Points, in no order, along strands that fork, close into loops and pass close to each other.
Points whose rows are less than 1.23 apart are linked; no others are. Some points are linked to none.
<451>: .00  -.01  .38  .40  .58  .25  -.06  .36  .03  -.53  .16  -.08  -.23  .18  .26  .01  .30  -.06  -.06  -.34  .24  .10  -.16  .47  .42  -.25  -.26  .26  .24  .28  .02
<1179>: .25  -.53  -.02  .11  -.18  .59  .20  .06  .20  -.03  .16  .08  .25  .14  -.04  .51  .19  -.46  -.06  -.17  .25  .09  -.17  -.33  -.12  .03  .14  -.30  -.25  -.02  -.04
<813>: -.21  .45  -.32  -.34  -.13  .06  -.47  -.15  .35  .33  .05  -.05  .51  -.13  -.14  -.18  -.43  -.21  .41  -.31  -.06  -.14  -.39  .28  .11  .15  .12  -.72  -.37  -.29  .24
<1139>: -.08  -.17  .52  .24  .68  .16  -.17  .35  .17  -.04  .10  -.24  -.40  .11  .19  -.21  .38  .09  -.14  -.42  .22  .34  .14  .43  .11  -.37  -.43  .50  .33  .31  -.05
<271>: .00  -.11  -.47  -.07  -.28  .41  -.13  -.40  .27  .08  -.07  .20  .74  -.25  -.13  .05  -.65  -.12  -.02  -.02  .07  -.14  -.19  -.06  .43  .18  .05  -.16  -.57  -.43  .06
<70>: -.17  .45  -.24  .30  .07  -.63  -.24  -.06  .14  -.17  -.47  .08  .10  -.15  .04  -.08  -.24  .05  .20  .05  -.61  -.06  -.07  -.05  .70  .33  .41  -.62  -.26  -.19  .16
<244>: .28  -.01  .08  .17  -.25  .36  -.43  .33  .08  -.12  -.26  .07  .13  .18  .25  .33  -.11  -.14  -.41  -.46  -.38  .27  -.04  -.27  .21  .11  .38  -.31  .11  .10  -.17
<808>: -.29  -.03  .00  -.40  -.15  .27  -.34  -.09  .27  .15  -.45  .04  .32  .25  .55  .06  -.29  .30  -.06  -.38  -.57  .38  .21  -.34  .35  .14  .30  -.04  -.10  -.44  .08
<775>: .18  -.31  -.32  -.32  -.36  .30  .14  .18  -.22  .28  .20  .17  .53  -.10  .07  .18  -.40  -.20  -.19  -.01  .07  .02  -.20  -.03  -.17  -.10  .12  -.45  .03  -.52  -.30
<263>: .46  .56  .19  -.06  .08  -.14  -.15  .53  -.55  -.26  .07  .15  -.42  .09  .17  .06  .43  .29  -.17  .04  .47  .28  .15  .15  -.37  .10  -.24  .13  .58  -.16  -.33
<307>: .03  .18  .19  -.15  -.10  .78  -.62  .22  .25  -.11  .14  -.04  .33  .31  .28  .16  -.50  -.30  .19  -.78  -.18  .38  -.22  .24  .10  -.07  .14  -.21  -.24  .06  .04
<699>: -.35  -.35  .39  .07  .23  .49  .14  .16  .47  .02  .43  -.09  .20  .18  -.02  .34  .18  -.22  .25  -.06  .40  .18  -.35  .56  .13  -.44  -.18  .00  -.22  .05  .15
<8>: -.15  -.36  -.17  .04  -.21  -.15  .17  -.38  -.20  -.07  -.01  .16  -.08  -.44  .03  -.24  -.26  -.10  -.17  -.13  -.14  -.19  .14  -.18  -.05  .15  -.29  .17  -.17  .05  -.17
<1026>: -.14  -.55  -.16  -.12  .02  .12  .38  -.01  -.06  .16  .27  -.20  -.15  .05  -.05  .38  .21  -.05  .11  -.07  -.26  -.19  .06  -.47  -.11  -.28  .04  -.15  .11  -.07  -.07
<1253>: .68  .27  .21  .00  .08  .25  -.14  .82  -.37  -.11  .07  -.01  -.37  .13  .33  .15  .16  .01  -.20  -.05  .23  .44  -.04  .23  -.16  -.05  -.03  .15  .51  .19  -.44
<629>: -.64  .12  .20  -.23  -.21  -.16  -.37  -.31  .41  -.13  -.41  .12  .30  .14  .50  -.13  -.35  .31  .07  -.28  -.54  .22  .14  .14  .34  -.04  .11  -.11  -.19  -.10  .37
<116>: -.29  .27  .05  .00  -.30  .53  -.23  -.25  .84  .13  -.10  .11  .57  .44  .23  .31  -.08  .24  .15  -.11  -.03  .32  .05  -.08  .56  .06  .33  -.20  -.46  -.09  .38
<603>: -.47  .30  .07  .02  -.01  .22  -.18  -.30  .80  -.03  -.08  -.06  .43  .15  .11  .17  .27  .10  .38  .15  -.12  .16  -.02  .05  .88  -.17  .44  -.31  -.37  .09  .22
<1213>: -.40  -.09  .03  -.09  .10  -.19  .01  -.53  -.02  -.18  -.77  -.02  .18  -.11  .26  -.15  -.12  .61  -.23  -.12  -.20  -.19  .34  -.35  .53  -.11  .08  .31  .11  .29  .41
<36>: -.46  -.18  .01  -.15  -.19  .42  -.29  -.55  .46  .39  -.21  -.17  .39  .05  .24  -.12  -.25  .07  -.07  -.71  -.18  .14  .00  -.07  -.12  -.01  -.18  -.20  -.43  -.07  .17
<624>: .52  -.27  -.26  .20  .17  .29  .40  .34  -.39  -.10  -.33  -.03  -.18  .01  -.15  .37  .18  .29  -.29  .08  -.05  -.08  .07  -.51  -.24  -.21  .11  -.02  .54  .02  .05
<1060>: .28  .39  -.04  .19  .13  -.30  -.12  .27  -.21  .04  .18  .15  -.43  -.23  .06  -.12  .06  .25  -.58  -.15  .10  -.11  .19  -.10  -.26  .19  .31  .07  .30  .37  -.06
<1240>: -.22  .05  -.17  .43  .12  -.22  .30  -.47  .07  -.41  .16  -.27  -.06  -.16  -.22  -.10  .21  -.31  .08  .42  -.05  -.53  .05  -.24  .13  -.05  -.04  -.17  -.35  .35  .04
<1083>: -.32  .19  .14  .13  .00  -.61  -.07  -.39  .30  .17  .29  -.14  -.09  -.06  -.41  -.61  .16  -.46  .46  .13  -.04  -.25  -.02  .29  -.16  .21  -.07  -.14  -.43  .34  .06
<132>: .34  -.05  -.45  .16  -.32  -.07  -.14  -.28  .02  .13  .01  .23  .47  -.53  -.45  .03  -.74  -.21  .15  .23  -.18  -.11  -.28  -.02  .63  .14  .10  -.28  -.61  -.36  -.17
<1212>: .23  -.20  .19  .18  -.05  .32  .28  .53  -.21  -.21  .29  .17  .12  .14  -.04  .58  .25  -.26  .01  .12  .26  .09  -.28  .05  -.09  -.16  .11  -.36  .16  -.20  -.20
<833>: -.52  -.25  -.01  -.25  -.11  -.44  .21  -.62  .27  -.02  .20  -.15  .33  .05  -.26  -.24  -.21  -.07  .24  .45  -.09  -.35  .20  .10  .18  -.27  -.23  .27  -.17  .27  .33
<33>: .33  -.13  -.12  -.15  -.27  .57  -.41  .23  .44  .22  .03  .24  .78  .32  -.06  .42  -.37  -.15  -.16  -.06  .11  .25  -.27  -.02  .01  .08  .47  -.38  -.29  -.32  .10
<447>: -.12  -.06  -.05  -.05  -.09  -.54  .35  -.46  .04  .12  .48  .01  .17  -.16  -.37  -.62  -.12  -.53  .38  .25  .25  -.36  -.03  .26  -.32  .25  -.47  .15  -.41  .05  .02
<607>: .11  .08  .47  -.12  .63  -.38  -.01  .16  -.07  .38  .24  -.36  -.55  .19  -.37  -.28  .68  .34  .17  .18  .31  .02  .45  -.02  -.30  -.21  -.49  .58  .42  -.06  .27
<67>: -.21  -.45  -.15  -.43  -.05  .53  .12  -.01  .15  -.07  -.28  .00  .30  .09  .12  .10  -.13  -.04  -.09  .32  -.07  .12  .02  .02  .03  -.10  .10  .27  .12  -.16  .21
<117>: .25  -.05  -.34  .28  .05  -.38  .12  -.16  -.35  -.11  -.04  -.04  -.06  -.20  -.20  .29  -.44  .34  -.49  .13  -.27  -.50  .16  -.52  .23  -.01  .24  -.04  .13  .22  .08
<482>: .17  -.05  .38  .38  .28  .37  -.35  .41  .31  -.41  .23  .10  -.13  .18  .24  .17  .11  -.39  .08  -.72  -.02  .33  -.27  .37  .32  -.20  -.04  -.12  -.15  .41  -.12
<347>: .14  .33  -.07  .24  -.24  .20  -.50  .18  .39  -.07  -.23  .10  .14  .17  .08  .29  -.11  -.15  -.19  -.01  -.38  .19  -.21  .02  .38  .17  .63  -.36  -.17  .09  -.05
<1038>: -.11  -.02  .03  -.13  -.15  .27  -.01  .11  -.03  .09  .16  .04  -.12  -.06  .21  -.02  .11  -.31  -.05  -.28  .12  .11  -.15  .27  -.26  .12  .05  -.03  -.05  .21  -.24
<236>: .08  .13  -.05  -.19  .08  .08  .05  .19  -.27  -.37  -.42  .03  -.16  .04  .19  -.25  .08  .21  -.23  .40  .14  .02  .12  .13  -.04  .30  -.16  .60  .41  .07  .08
<653>: -.21  -.33  -.23  -.29  -.01  -.49  .14  -.44  -.15  .33  .01  -.19  -.23  -.11  -.11  -.09  -.29  .19  .01  .07  -.43  -.44  .41  -.54  .34  .09  .13  .48  .17  .06  .03
<232>: .08  -.29  -.11  .00  -.20  .25  -.12  -.08  .51  .21  -.11  .19  .18  .32  -.03  .69  -.17  .41  -.20  -.17  -.28  .25  .20  -.61  .23  .01  .44  -.07  -.23  -.14  .10
<405>: -.11  .02  .31  .34  .15  .15  .09  .17  .28  -.11  .33  -.06  -.10  .10  -.25  .13  .34  -.25  .15  .15  .49  .18  -.28  .67  -.34  -.26  -.34  .00  -.34  .14  -.02
<774>: -.16  .12  .39  .14  .08  .37  .00  -.04  .04  .07  .17  -.23  -.01  .18  -.09  -.11  .44  -.29  .14  .01  .80  .21  -.26  .49  -.50  .09  -.60  .15  -.38  -.07  -.20
<474>: -.40  -.27  -.08  -.35  -.06  -.29  .02  -.43  .11  .58  -.20  -.12  -.25  -.02  .02  .02  -.20  .33  .12  -.23  -.59  -.07  .27  -.42  .22  -.09  .21  .23  -.02  -.12  .07
<472>: .16  .05  .25  .30  .17  -.16  .44  .23  -.07  -.13  .51  -.05  -.40  .12  -.33  .66  .38  .16  .04  .23  .46  -.17  -.11  -.03  -.46  -.28  -.20  -.01  .11  .16  -.11
<1108>: -.07  .05  .02  .43  .22  -.13  .38  -.21  -.15  -.62  .11  -.19  -.04  -.06  -.22  .05  .33  -.13  .01  .41  .24  -.36  .07  -.10  -.25  -.12  -.45  -.01  -.14  .07  .10
<826>: .14  .14  -.39  .16  .06  -.84  .05  -.07  .00  -.14  .11  .00  -.04  -.34  -.39  -.11  -.31  -.16  .33  .38  -.41  -.42  -.05  -.05  .25  .15  .22  -.34  -.19  .13  -.02
<234>: .13  .47  .26  -.14  -.26  -.25  .05  .49  -.34  .00  .54  .05  -.12  -.06  .13  -.27  .13  -.47  .38  .03  .37  .14  -.26  .63  -.36  .19  -.06  -.34  .05  -.09  -.36
<1194>: -.24  .23  .27  .19  .52  -.24  -.17  -.10  .00  .13  -.15  -.04  -.47  -.15  .01  -.26  .15  .38  -.54  -.30  -.02  -.28  .30  -.22  -.13  .16  .23  .20  .13  .54  .24
<820>: .22  .30  -.19  -.03  -.23  .51  -.53  .05  .64  .15  -.02  .22  .81  .25  .02  .24  -.40  -.01  .16  -.41  .04  .16  -.26  -.17  .07  .23  .38  -.63  -.47  -.56  .20
<288>: -.03  .02  -.08  -.26  -.27  -.59  .41  -.08  -.25  -.10  .33  .11  .12  -.13  -.32  -.20  -.20  -.41  .45  .51  .21  -.42  -.20  .29  -.11  .31  -.24  .12  -.06  -.18  -.02
<206>: -.16  -.11  .22  .26  .09  -.07  .02  .14  .34  -.11  .17  .23  -.24  -.01  -.15  .43  .08  .21  -.31  -.16  -.10  .00  .01  .20  -.25  -.37  .01  -.19  .09  .43  .25
<705>: -.53  -.12  .09  -.04  -.16  -.11  -.14  -.38  .28  -.39  -.32  .30  .33  -.16  .17  -.25  -.24  .08  -.05  .05  -.29  .01  .11  .43  .09  -.17  -.10  .03  -.20  .15  .47
<743>: .17  -.13  .07  .26  .08  .34  -.21  .24  -.03  -.04  -.44  -.07  -.05  .18  .08  .42  .12  .20  -.52  -.31  -.22  -.04  .07  -.40  .33  .12  .51  -.12  .34  .27  .11
<1143>: -.46  .29  .07  .24  .11  -.01  -.12  -.23  .37  -.33  -.28  -.10  .25  .16  .11  .17  .23  .29  .12  .10  -.25  -.19  .07  -.17  .82  -.15  .46  -.36  -.09  .25  .40
<1085>: -.29  -.14  .27  -.29  .02  -.39  .02  -.15  -.08  .09  .02  -.01  -.21  -.13  .10  -.86  .12  -.22  -.04  -.26  -.27  -.08  .26  .16  -.32  .31  -.46  .34  .20  .10  .05
<7>: -.20  .15  -.29  -.02  -.14  .08  -.09  -.33  .38  -.02  -.07  .06  .16  -.06  -.27  .03  -.15  -.29  .17  .42  .05  -.15  -.23  .29  .22  .23  .31  -.08  -.52  .18  .10
<625>: -.06  -.03  .17  -.01  -.07  -.01  .33  .53  -.38  -.39  .19  .09  .08  .11  -.04  .45  .20  .00  .15  .48  .18  .01  -.29  .25  -.20  -.09  -.11  -.10  .32  -.37  -.03
<278>: .23  .09  .09  -.02  .35  .32  -.22  .66  -.15  -.02  -.01  -.09  -.43  .05  .17  .14  .18  .15  -.26  -.14  -.03  .22  -.14  .22  -.02  -.06  .22  .32  .59  .24  -.03
<296>: -.48  -.12  .20  .00  .14  .14  -.23  -.05  .40  .38  .34  -.13  -.24  .22  .17  .43  .21  .10  .04  -.48  -.23  .09  -.07  .07  .65  -.17  .24  -.07  -.07  .11  .03
<15>: -.63  -.39  .29  .00  .04  .38  -.06  -.14  .31  .04  .18  -.21  .35  .10  .09  -.08  .28  -.29  .13  -.16  .08  .11  -.08  .39  -.10  -.30  -.33  -.19  -.14  .07  .18
<496>: -.17  -.04  .08  .43  .10  -.18  .17  -.13  .17  -.30  .09  .04  .02  -.15  -.37  -.11  .24  -.22  .19  .32  .16  -.03  -.09  .45  -.49  -.19  -.41  -.30  -.39  .14  .10
<986>: .00  .03  .22  -.19  -.16  .32  .20  .01  -.28  .19  .23  -.16  .01  .07  .10  -.07  .32  -.10  .31  -.18  .68  .23  -.28  .34  -.68  .06  -.68  -.01  -.11  -.37  -.34
<274>: .34  .00  .02  -.01  -.11  -.22  .33  -.11  -.42  -.32  -.17  .22  -.19  .01  -.12  .44  .38  .32  .13  .40  .61  .10  .02  -.20  -.50  .04  -.57  .13  .00  -.40  -.41
<674>: .04  .42  -.13  .18  .03  -.63  .05  .26  -.17  -.15  .26  -.06  -.22  -.13  -.27  -.16  .12  -.35  .14  .41  -.09  -.46  -.09  .08  .21  .34  .39  -.27  .14  .14  -.07
<1314>: .61  -.12  -.32  -.11  -.11  -.11  .17  .08  -.36  .11  -.23  .24  -.38  -.39  .30  -.52  .08  .11  -.04  -.23  .04  .35  .29  -.15  -.54  -.06  -.33  .21  .31  -.14  -.42
<925>: .35  .03  -.30  .12  .35  -.03  .26  .20  -.57  .19  -.31  -.15  -.42  -.21  -.06  -.25  .21  .42  -.16  -.16  -.15  -.09  .16  -.51  -.23  -.12  .22  .07  .57  .07  .05
<1193>: .30  .03  .15  -.19  .08  -.41  .38  .10  -.21  .23  .49  -.17  -.64  .08  -.35  .32  .39  .27  .08  .30  .36  -.08  .17  -.11  -.65  -.19  -.32  .27  .21  -.12  -.13
<897>: .52  .22  -.37  .02  -.35  .19  -.29  .25  -.07  -.03  -.15  .16  .59  -.19  .01  -.15  -.67  -.44  -.04  .25  .08  .24  -.50  .30  -.16  .03  .23  -.59  -.22  -.08  -.31
<642>: .15  .24  -.14  .53  -.16  -.48  -.20  -.15  -.03  -.22  -.41  .29  -.02  -.37  .01  -.02  -.51  .06  -.33  -.04  -.45  -.13  -.07  -.10  .45  .27  .32  -.27  -.24  .04  -.11
<1022>: .36  -.04  -.23  -.24  -.35  .16  .16  .21  -.43  .16  .09  .10  -.11  -.21  .34  -.22  -.02  -.18  -.08  -.19  .28  .24  .00  .13  -.53  .07  -.17  -.09  .13  -.05  -.54
<976>: -.32  .08  -.32  -.17  -.20  .19  -.26  -.58  .34  .30  .00  -.05  .52  -.09  .06  -.09  -.46  -.14  .04  -.47  .01  -.20  -.19  -.01  .19  .28  .04  -.28  -.46  -.26  .12
<1130>: .22  .20  -.08  -.22  .41  -.18  .11  .03  -.39  -.03  -.39  .06  -.38  -.16  -.19  -.55  .18  .46  -.10  .24  .14  -.20  .31  -.12  -.26  .18  -.26  .70  .51  -.07  .35
<759>: .38  .22  .19  -.55  -.15  -.56  .10  -.07  -.49  .23  .14  .17  -.32  .04  .00  -.36  .50  .15  .45  .09  .48  .24  .28  -.03  -.64  .18  -.58  .17  .21  -.59  -.49
<1328>: .14  .16  -.03  .25  .34  .27  .06  .11  -.13  -.43  -.47  .12  -.13  .04  .01  -.05  .21  .34  -.47  .11  .31  -.11  .16  .00  -.22  .13  -.12  .44  .24  .45  .28
<418>: -.13  .12  -.16  .15  .24  -.44  .13  -.09  -.28  -.27  .11  -.03  .05  .00  -.31  .20  -.28  .39  -.14  .29  -.17  -.67  .07  -.14  .13  -.08  .30  -.07  .07  .30  .47
<167>: .77  .06  -.20  .16  -.56  .31  -.11  .37  -.15  -.06  -.15  .22  .30  .06  .29  .02  -.27  -.46  -.35  .21  .28  .31  -.29  .12  -.24  .05  .26  -.37  -.05  .17  -.43
<804>: -.09  .01  -.28  -.18  -.24  .01  .31  -.24  -.03  .07  .22  -.04  .23  -.06  -.29  .09  -.32  -.41  .17  .53  .32  -.30  -.35  .23  -.05  .16  .10  -.01  -.33  -.18  -.05
<1252>: .19  -.14  .15  -.36  .25  .62  -.13  .53  -.09  .16  -.09  -.16  -.44  .19  .27  -.04  .10  -.11  .31  -.30  -.12  .55  -.14  .27  -.17  -.32  .01  .42  .39  -.12  -.04
<148>: -.03  .45  .16  .14  .35  -.65  .26  -.11  -.38  -.39  .30  -.06  -.17  .13  -.24  -.54  .34  -.11  .00  .39  .36  -.58  .35  -.20  .00  .40  -.42  .34  .17  .05  .16
<51>: -.21  .18  -.02  .22  .22  -.59  .17  -.42  -.28  -.36  .12  -.06  -.10  -.28  -.13  -.60  -.11  .05  -.18  .20  .08  -.61  .33  -.25  .41  .31  -.26  .51  -.01  .39  .22
<877>: .10  -.03  .10  -.47  -.21  -.40  .42  -.18  -.52  .27  .31  .01  -.12  -.03  -.06  -.46  .19  -.27  .31  .10  .35  -.06  .09  -.06  -.52  .39  -.63  .34  .10  -.38  -.45
<1155>: .02  .24  .14  .14  -.04  .58  -.51  -.04  .86  .08  -.07  -.01  .60  .32  .05  .20  -.02  -.10  .37  -.53  -.08  .35  -.20  .03  .27  .10  .25  -.61  -.72  -.14  .34
<1180>: -.05  .27  -.09  .29  .59  -.12  .21  -.09  -.59  -.16  .17  -.08  .04  .04  -.27  -.20  -.06  .60  -.23  .22  .16  -.54  .21  -.13  -.03  .27  -.02  .17  .18  .50  .56
<371>: -.47  -.01  .22  .16  .09  -.40  -.07  -.17  .18  .09  .09  -.06  -.28  -.06  -.03  -.03  .12  .24  -.22  -.28  -.26  -.25  .19  .01  -.16  -.10  -.01  .02  .04  .43  .19
<604>: .32  -.54  -.39  -.14  -.36  .33  -.13  -.16  -.03  .27  -.41  .20  .41  -.15  .16  .15  -.49  .01  -.37  -.15  -.32  .24  -.02  -.52  .35  .05  .17  .07  -.09  -.48  -.21
<1277>: .17  .00  .04  -.15  -.29  -.13  .48  .15  -.43  -.25  .04  .13  .05  .07  -.09  .37  -.03  .08  .22  .80  .43  -.02  -.26  .13  -.38  .08  -.32  .15  .08  -.45  -.14
<764>: -.24  -.38  .08  .06  .38  .15  .19  -.16  -.08  .03  -.38  -.25  -.32  -.05  .02  -.40  .47  .12  .02  -.05  -.20  .06  .28  -.15  -.35  -.35  -.34  .37  .31  .00  .19
<1381>: -.31  -.24  -.15  -.30  -.29  -.29  -.02  -.76  .37  .55  -.07  .05  -.05  -.10  -.07  .17  -.56  .36  .01  -.25  -.35  -.03  .17  -.16  .23  .08  -.03  .17  -.42  -.10  .13
<441>: .67  .12  -.07  .13  -.34  .10  -.15  .67  -.38  -.02  -.19  .01  -.08  .04  .40  -.08  -.19  .00  -.58  .20  .13  .33  .04  .04  -.25  -.11  .16  -.25  .46  .24  -.55
<809>: .09  -.41  .02  .06  -.18  .53  -.04  -.11  .46  .19  .05  .08  .05  .30  -.18  .59  .02  -.07  -.15  -.19  .04  .12  .01  -.29  -.05  -.10  .25  .01  -.19  .26  .08
<310>: -.33  -.15  -.03  -.01  .23  -.25  .11  -.45  -.11  -.23  -.35  -.08  -.11  -.18  .03  -.56  -.03  .30  -.27  .16  -.03  -.31  .37  -.19  .26  .04  -.22  .61  .14  .38  .25
<779>: -.03  -.12  -.04  -.33  -.09  .02  -.19  .06  -.09  .37  -.25  .01  -.31  -.25  .30  -.27  -.19  -.01  .04  -.64  -.59  .27  .05  -.09  -.39  -.08  .08  .01  .23  .00  -.18
<346>: .33  .32  -.11  .49  -.31  -.34  -.46  .14  .16  -.04  -.56  .27  .19  .10  .04  .21  -.46  .21  -.60  .06  -.46  -.01  -.14  -.26  .53  .12  .42  -.36  -.03  -.01  .02
<907>: -.61  -.35  .32  -.03  .06  -.26  .41  -.39  .06  -.03  .30  -.46  .16  .18  -.21  -.21  .29  -.15  .25  .48  .07  -.25  .30  .07  -.06  -.32  -.39  .24  -.03  .29  .28
<755>: .40  .17  -.04  -.02  .26  -.13  .10  .27  -.30  .23  -.23  .15  -.66  -.20  .06  -.43  .33  .35  .12  -.20  -.12  .24  .15  -.06  -.66  -.32  -.03  .21  .54  -.11  .01
<1000>: .37  -.01  -.23  -.24  .17  -.42  .33  -.15  -.42  .05  -.06  .09  -.42  -.36  -.29  -.46  -.08  .21  -.08  .28  .05  -.18  .34  -.26  -.05  .15  -.38  .84  .36  -.10  -.02
<727>: -.14  -.07  -.07  .30  .28  .24  .04  .05  -.19  -.11  -.10  -.32  -.07  .22  -.07  .30  .19  .17  -.33  .09  .08  -.39  .07  -.46  .45  .06  .51  .01  .28  .33  .02
<1105>: -.54  -.24  .18  -.05  -.11  .17  -.24  -.36  .29  .46  .08  -.31  .24  -.07  .08  -.32  -.09  -.16  -.10  -.62  -.03  .09  .02  .31  -.48  -.08  -.35  -.12  -.21  .15  .10
<314>: .43  .13  -.36  -.13  -.54  .20  -.54  -.02  -.05  .20  -.14  .22  .65  -.12  .18  -.12  -.89  -.29  -.32  -.18  -.11  .23  -.34  .11  .10  .12  .11  -.38  -.20  -.23  -.22
<358>: -.08  -.17  .24  -.27  .26  .36  -.31  .15  .06  .24  -.22  -.25  -.58  -.02  .35  -.33  .10  -.05  .20  -.67  -.49  .38  .07  .06  -.17  -.26  .14  .36  .22  .14  .03
<422>: .47  -.46  -.48  -.35  -.31  .31  .07  .04  -.22  .57  -.30  .16  .33  -.30  .17  -.08  -.51  -.08  -.10  -.28  -.20  .26  -.05  -.27  -.16  -.13  .14  -.08  .11  -.30  -.34
<309>: .57  -.35  -.28  -.26  -.23  .54  .19  .23  -.22  .49  -.14  -.07  -.09  -.11  .20  -.06  -.03  -.17  .07  -.26  .02  .41  -.14  -.18  -.47  -.18  .20  -.06  .25  -.15  -.43
<350>: .41  -.06  -.45  .27  -.19  -.12  .06  .05  -.05  -.37  -.26  .20  .33  -.37  -.38  .07  -.48  -.29  -.06  .74  -.07  -.10  -.29  .11  .42  .02  .24  -.20  -.41  -.17  -.16
<628>: .11  .60  .26  .06  .17  -.48  .20  .28  -.60  -.17  .48  -.12  -.35  .13  -.16  -.07  .64  -.13  -.04  .40  .56  -.34  .19  -.16  .01  .44  -.14  .19  .30  -.13  -.24
<519>: -.46  .12  -.02  -.32  -.11  .17  -.39  .11  .30  -.13  .17  .14  .52  .11  .10  -.07  -.18  -.21  .35  -.07  -.34  .10  -.22  .33  .20  -.08  .31  -.43  -.15  -.35  .28
<407>: -.21  -.53  -.31  -.28  -.11  .23  -.04  -.31  .06  .14  -.41  .10  .47  -.07  .28  .04  -.30  .17  -.06  -.14  -.49  .04  .26  -.55  .51  .05  .11  .08  -.13  -.56  .07
<797>: -.17  .29  .17  .18  .18  -.12  .03  .38  -.22  -.15  .41  -.18  -.29  .08  -.10  .05  .33  -.41  .15  .29  .17  -.21  -.28  .22  .35  .19  .30  -.07  .15  .08  -.13
<1242>: .04  .08  -.17  .19  -.28  -.11  .03  -.25  .70  .21  -.11  .27  .38  .34  .09  .50  -.53  .56  -.05  -.04  -.41  .24  .10  -.46  .33  .17  .29  -.23  -.55  -.57  .19
<316>: -.35  .06  .03  .03  .06  .01  -.13  .11  .26  .21  .48  -.19  -.14  .20  -.13  .37  .21  -.10  .09  .12  -.09  -.15  -.08  .08  .65  -.03  .59  -.09  .04  .11  -.02
<941>: .31  .43  -.03  .17  .12  -.34  .20  .32  -.50  -.18  .11  .14  -.35  -.11  .00  -.10  .41  .28  -.27  .14  .40  -.18  .18  -.04  -.31  .15  -.15  .01  .43  .05  -.20
<1055>: -.25  -.44  .27  -.07  .31  .52  -.18  .02  .22  .19  -.40  -.18  -.16  .13  .39  -.06  .24  .11  .14  -.65  -.42  .33  .12  -.23  .17  -.34  .27  .05  .12  .08  .08
<1039>: .00  -.18  -.05  -.02  -.13  .52  -.04  .20  .08  -.53  -.38  .21  .39  .22  .13  .26  .00  -.17  -.20  .34  -.03  .05  -.05  -.04  .18  .04  .27  .00  .10  -.04  .19
<977>: .06  .05  -.10  -.24  -.33  -.35  -.27  .15  -.27  -.10  -.17  .29  -.05  -.25  .40  -.25  -.56  .05  -.21  -.42  -.56  .21  .15  .16  -.26  .01  -.01  -.05  .27  .04  -.13
<471>: -.07  -.07  .31  -.28  .24  -.37  .25  .00  .06  .34  .46  -.16  -.45  .15  -.38  -.13  .43  .14  .11  .38  .30  -.03  .24  .09  -.52  -.10  -.43  .57  .23  .10  .08
<766>: -.18  .11  .30  -.29  -.01  -.39  .12  -.06  -.21  .14  .42  -.06  -.23  .08  .01  -.63  .49  -.46  .20  -.07  .28  -.10  .20  .11  -.35  .50  -.51  .37  .10  -.16  -.23
<908>: .25  .40  .33  -.22  -.16  .23  -.03  .34  -.45  .09  .30  -.04  -.21  .15  .34  .21  .32  -.06  .32  -.09  .72  .52  -.25  .36  -.44  .10  -.37  .14  .03  -.35  -.67
<605>: -.30  -.43  .36  .04  .46  .27  -.05  .08  .16  .24  -.14  -.42  -.33  .09  .06  -.37  .55  .07  .13  -.20  .00  .45  .16  .35  -.36  -.52  -.47  .45  .23  .09  .03
<59>: -.38  .13  .17  .11  .03  .19  -.38  -.15  .61  .35  .37  -.20  .04  .09  -.09  .14  .10  -.23  .31  -.48  -.07  .18  -.33  .48  .34  -.20  .19  -.47  -.46  .15  .05
<1041>: .29  .05  .25  -.01  -.01  .53  -.31  .67  -.01  -.21  .34  .02  .01  .23  .32  .32  -.21  -.37  .08  -.52  .02  .53  -.33  .45  .05  -.23  .15  -.20  .08  .20  -.22
<818>: .23  -.34  -.23  .06  .05  .11  .54  .09  -.42  -.04  .14  -.20  -.31  -.06  -.05  .41  .22  .07  -.05  .26  .02  -.17  .03  -.56  -.27  -.14  -.03  .03  .30  -.13  -.23
<464>: .04  .17  -.08  .22  -.16  .17  -.17  -.11  .23  -.18  -.02  .16  .06  -.11  -.03  .02  -.05  -.38  -.04  .00  -.11  .04  -.18  .18  -.01  .13  .27  -.30  -.31  .21  -.16
<790>: -.20  .15  -.29  -.03  .16  -.61  -.05  -.31  .31  -.24  -.37  .04  .15  -.30  -.28  -.14  -.18  .07  .62  .31  -.62  -.28  .02  -.07  .66  .07  .17  -.46  -.41  -.05  .28
<615>: -.45  -.03  .22  .24  .27  .18  .01  -.33  .22  -.09  -.13  -.30  -.04  .20  .09  .18  .43  .21  -.14  -.05  .08  -.25  .18  -.27  .64  -.23  .32  .03  .00  .57  .18
<57>: .32  -.15  -.29  -.05  .08  -.45  .22  -.10  -.49  .12  .06  -.17  -.34  -.30  -.18  -.11  -.24  .11  -.26  .23  -.18  -.51  .30  -.50  .20  .17  .07  .47  .30  .16  -.14
<1100>: -.09  .15  -.23  .19  -.35  -.53  -.04  -.51  .42  .30  -.08  .19  -.05  -.07  -.16  .40  -.62  .39  .03  -.12  -.41  .01  .06  -.23  .41  .12  .17  -.20  -.54  -.23  .14
<526>: .28  .20  .15  -.39  .15  -.43  .02  .09  -.39  .23  -.12  .09  -.50  .01  -.14  -.37  .59  .31  .46  .05  .18  .24  .26  -.03  -.66  -.21  -.53  .25  .51  -.52  -.10
<299>: -.42  -.31  .19  .00  .19  .00  .34  -.09  -.13  -.22  -.09  -.21  -.02  .16  .00  -.17  .50  .08  .05  .29  .14  -.14  .20  .05  -.14  -.24  -.54  .25  .22  -.01  .14
<938>: .32  -.08  -.24  .33  -.08  .22  .22  .15  -.02  -.62  -.30  .22  .29  -.09  -.19  .29  -.19  -.19  -.19  .68  .11  -.06  -.20  .02  .12  .05  .15  -.12  -.11  -.13  .04
<620>: .18  .39  .39  -.05  -.19  -.10  .12  .50  -.35  .05  .45  .01  .00  .09  .14  .22  .15  -.18  .45  .32  .70  .29  -.62  .49  -.29  .17  -.12  -.15  -.03  -.35  -.45
<1069>: .17  .19  .25  .47  .43  -.02  .15  .32  -.05  -.30  .34  .07  -.29  .06  -.33  .32  .34  .35  -.13  .00  .27  -.28  .00  .16  -.22  -.23  -.12  -.13  .19  .52  .31
<294>: -.30  -.33  -.25  -.31  -.15  .11  .26  -.43  .12  -.16  -.03  .02  .40  .02  .02  .10  -.28  .10  .08  .55  -.03  -.17  .15  -.05  .35  -.19  -.06  .36  -.08  .04  .28

A fork is a point with three links, a tip a point with one. Leave the first point through the second and follow the links. Name the first fork or tip that comes.
<116>, <603> => <347>
<70>, <790> => <59>
<274>, <1277> => <57>
<607>, <471> => <941>
<1100>, <1242> => <274>
<833>, <294> => <976>
<271>, <132> => <299>
<743>, <727> => <33>

A piece is two or more points that can be reached from each other along the links. Count, over all rows, the pieces, the separate loops (a circle has one, a figure eight two, a Y none), the forks (points with three links) and the tips (points with one).
pieces => 4
loops => 1
forks => 13
tips => 19

A tip is a point with one link. Name the tips that can be reached along the links from each point below, in the order of the rows.
<132> => <307>, <1240>, <234>, <519>
<779> => <1213>, <607>, <314>, <1055>, <977>
<474> => <274>, <1328>, <1180>
